Points on a hilly landscape, in no order, each with its height.
From any point a ball rolls to the lowest of the 4 points nearest to it. It stops when none of these is lower. Distance is the straight distance between rows; heights are no part of it.
sised height 15.8: [118 111 142 121  90 118 106 110 169 123]
Zoge height 59.9: [159 119 191 127 177 131 123 173  84 101]
mov height 45.5: [122  71 164  95  83 110 126 112 164 115]
voren height 49.2: [167 138 158 149 164 137 153 159  76  99]
Mova height 57.5: [142 146  77 151 130 134 197 184  67 118]
minet height 9.0: [165 124 177 141 141 140 131 161 128 110]
buba height 52.6: [138  79 207 107 126 125 132 149 160 134]
fiko height 40.3: [148 164  98 163 136 143 173 169  94 137]
suni height 21.2: [ 96 143  75 106 133 119  89  69 135 133]
nimo height 8.8: [130 117 164 132 108 127 121 131 165 121]
fon height 43.4: [142 127 162 142 112 133 126 133 158 119]
Teg height 69.5: [106  45 117  98  71  89  99  92 133 119]
Dirap height 41.3: [122  70 181  97  92 116 134 120 170 123]
riso height 16.6: [101 120  51  95 188 128 102  54 107 141]
vaz height 47.4: [125 132 149 132  98 127 116 121 163 125]
limus height 30.1: [159 138 157 159 137 141 137 154 126 120]
vube height 42.4: [164 149 123 158 148 136 170 164  70 106]
Bes height 56.5: [ 85 164  63 117 141 146 137 111 139 177]
Niren height 42.1: [101 151  87 125 116 127 102  89 144 139]
vud height 70.0: [107 165  92 141 121 140 131 116 149 156]
vusu height 47.7: [132 166 121 165 117 141 137 137 144 141]
Zuzoz height 61.9: [157 100 206 112 174 126 115 179  88 113]
Rilan height 37.4: [107  85 140 105  82 103 106  99 158 116]
suko height 83.6: [ 94 171  65 129 142 145 153 138 131 184]
pek height 65.9: [150  94 204  88 184 118 108 179  66 113]
favet height 5.6: [150 100 196 120 131 132 128 158 151 121]
zet height 52.7: [121 173 100 154 126 145 141 132 141 155]
res height 60.7: [163 118 192 116 186 122 122 167  65  98]
tup height 42.0: [107 141 119 127  99 121 104  98 162 131]
mise height 74.6: [129 159 132 151 114 138 126 128 151 130]
Rog height 45.9: [158 156 133 163 134 142 153 162 109 121]
maf height 30.3: [102 104 108 109  92 106  78  83 146 120]
Robuf height 46.7: [162 149 129 167 144 140 166 164  88 112]
gaso height 40.5: [150 138 161 152 122 143 128 144 153 119]
fivo height 80.8: [122 148 128 140 102 131 114 115 158 130]
Sig height 39.9: [145 100 187 121 118 127 129 147 158 123]
sok height 33.8: [153 148 101 160 137 139 183 170  74 119]
zufud height 29.2: [ 97 129  96 113 109 113  88  79 142 130]
Tavok height 56.9: [171 128 175 134 176 134 137 161  73  94]
Tefal height 59.1: [111  59 129  93  70  94 103  95 141 120]
Satu height 78.0: [123 165 111 151 116 133 127 120 149 144]
seg height 62.8: [158 102 205 116 167 131 125 173 107 115]
tus height 20.6: [ 87 144  56  93 171 130 116  65 125 150]
pov height 6.3: [ 96 127  65 102 159 117  82  56 117 136]
refod height 51.9: [107  64 145 100  76  98 114 101 148 120]
sume height 24.5: [170 131 180 144 160 138 135 164 102 108]
nopo height 73.5: [104  62 106 101  83  87  80  90 127 119]
Lof height 45.8: [130 170  97 163 125 147 153 150 122 152]
Gabab height 28.5: [ 99 119  77 104 128 106  66  68 122 128]
divod height 27.3: [106 115 114 113  87 110  90  90 155 113]
bavem height 47.2: [136 150  75 155 134 137 187 190  87 139]
Pasar height 56.8: [109  72 113 101  81  91  83  91 138 113]
besu height 12.6: [154 148  98 155 144 133 193 172  65 105]
gel height 25.4: [116 124 130 124  97 117 100 100 163 122]
Fuza height 34.5: [153 106 194 131 146 135 127 164 139 117]
gilab height 23.2: [110 112 131 111  85 114 102  99 164 115]
foso height 31.3: [ 81 160  58  99 163 144 134  90 137 171]
pora height 30.0: [114  91 134 110  82 104  97  97 162 112]
Bame height 56.2: [172 135 163 137 170 134 149 159  65  90]
Rok height 25.3: [124 104 161 115  94 116 114 112 167 121]
Purek height 12.8: [154 134 173 148 136 138 128 153 140 118]
pivos height 79.8: [116 161 109 141 114 131 117 102 157 139]
Luno height 38.1: [146 163 113 171 130 146 155 150 120 135]
gabal height 48.8: [ 94 174  74 123 138 145 125  96 144 163]
gug height 16.3: [118 172  85 145 129 145 153 145 129 167]
Mig height 10.6: [ 94 154  73 105 147 132 104  72 127 149]
sasim height 44.9: [125 166  77 159 131 142 170 173 105 157]
naf height 41.8: [123  74 189  98 102 123 136 132 165 123]
Nudov height 35.3: [131  90 178 108  93 120 128 127 174 119]
Zep height 40.2: [152 150 152 158 129 137 134 148 134 127]
kon height 39.1: [168 145 154 161 150 139 150 160  92 106]
lazi height 22.8: [ 83 147  54  93 173 140 129  74 129 163]
vit height 15.4: [146 155 131 164 118 138 142 145 134 127]
pof height 70.4: [ 98 175  72 136 132 147 142 122 140 170]
sizib height 66.9: [146  86 214 107 151 130 122 171 131 134]
Gav height 30.5: [ 94 126  50  90 196 133 121  52 111 149]
Fav height 71.6: [144 143  87 145 142 123 201 180  61 112]

Call two points neighbours if one is among the 4 nearest of the other. Go from one point of each pair to the other, from neighbour to neighbour, staying as low as possible. Name the highest point that can't be avoided.
vit / besu | fiko
sised / minet | Sig
gug / favet | sasim
vit / pov | Zep
nimo / pov | zufud
sised / nimo | Rok
minet / favet | Fuza

For each start below, name the point where the ball stops.
seg | favet
pof | pov
vud | gug
Zep | minet
Satu | vit
Bes | pov
gaso | minet
pivos | sised
Robuf | besu
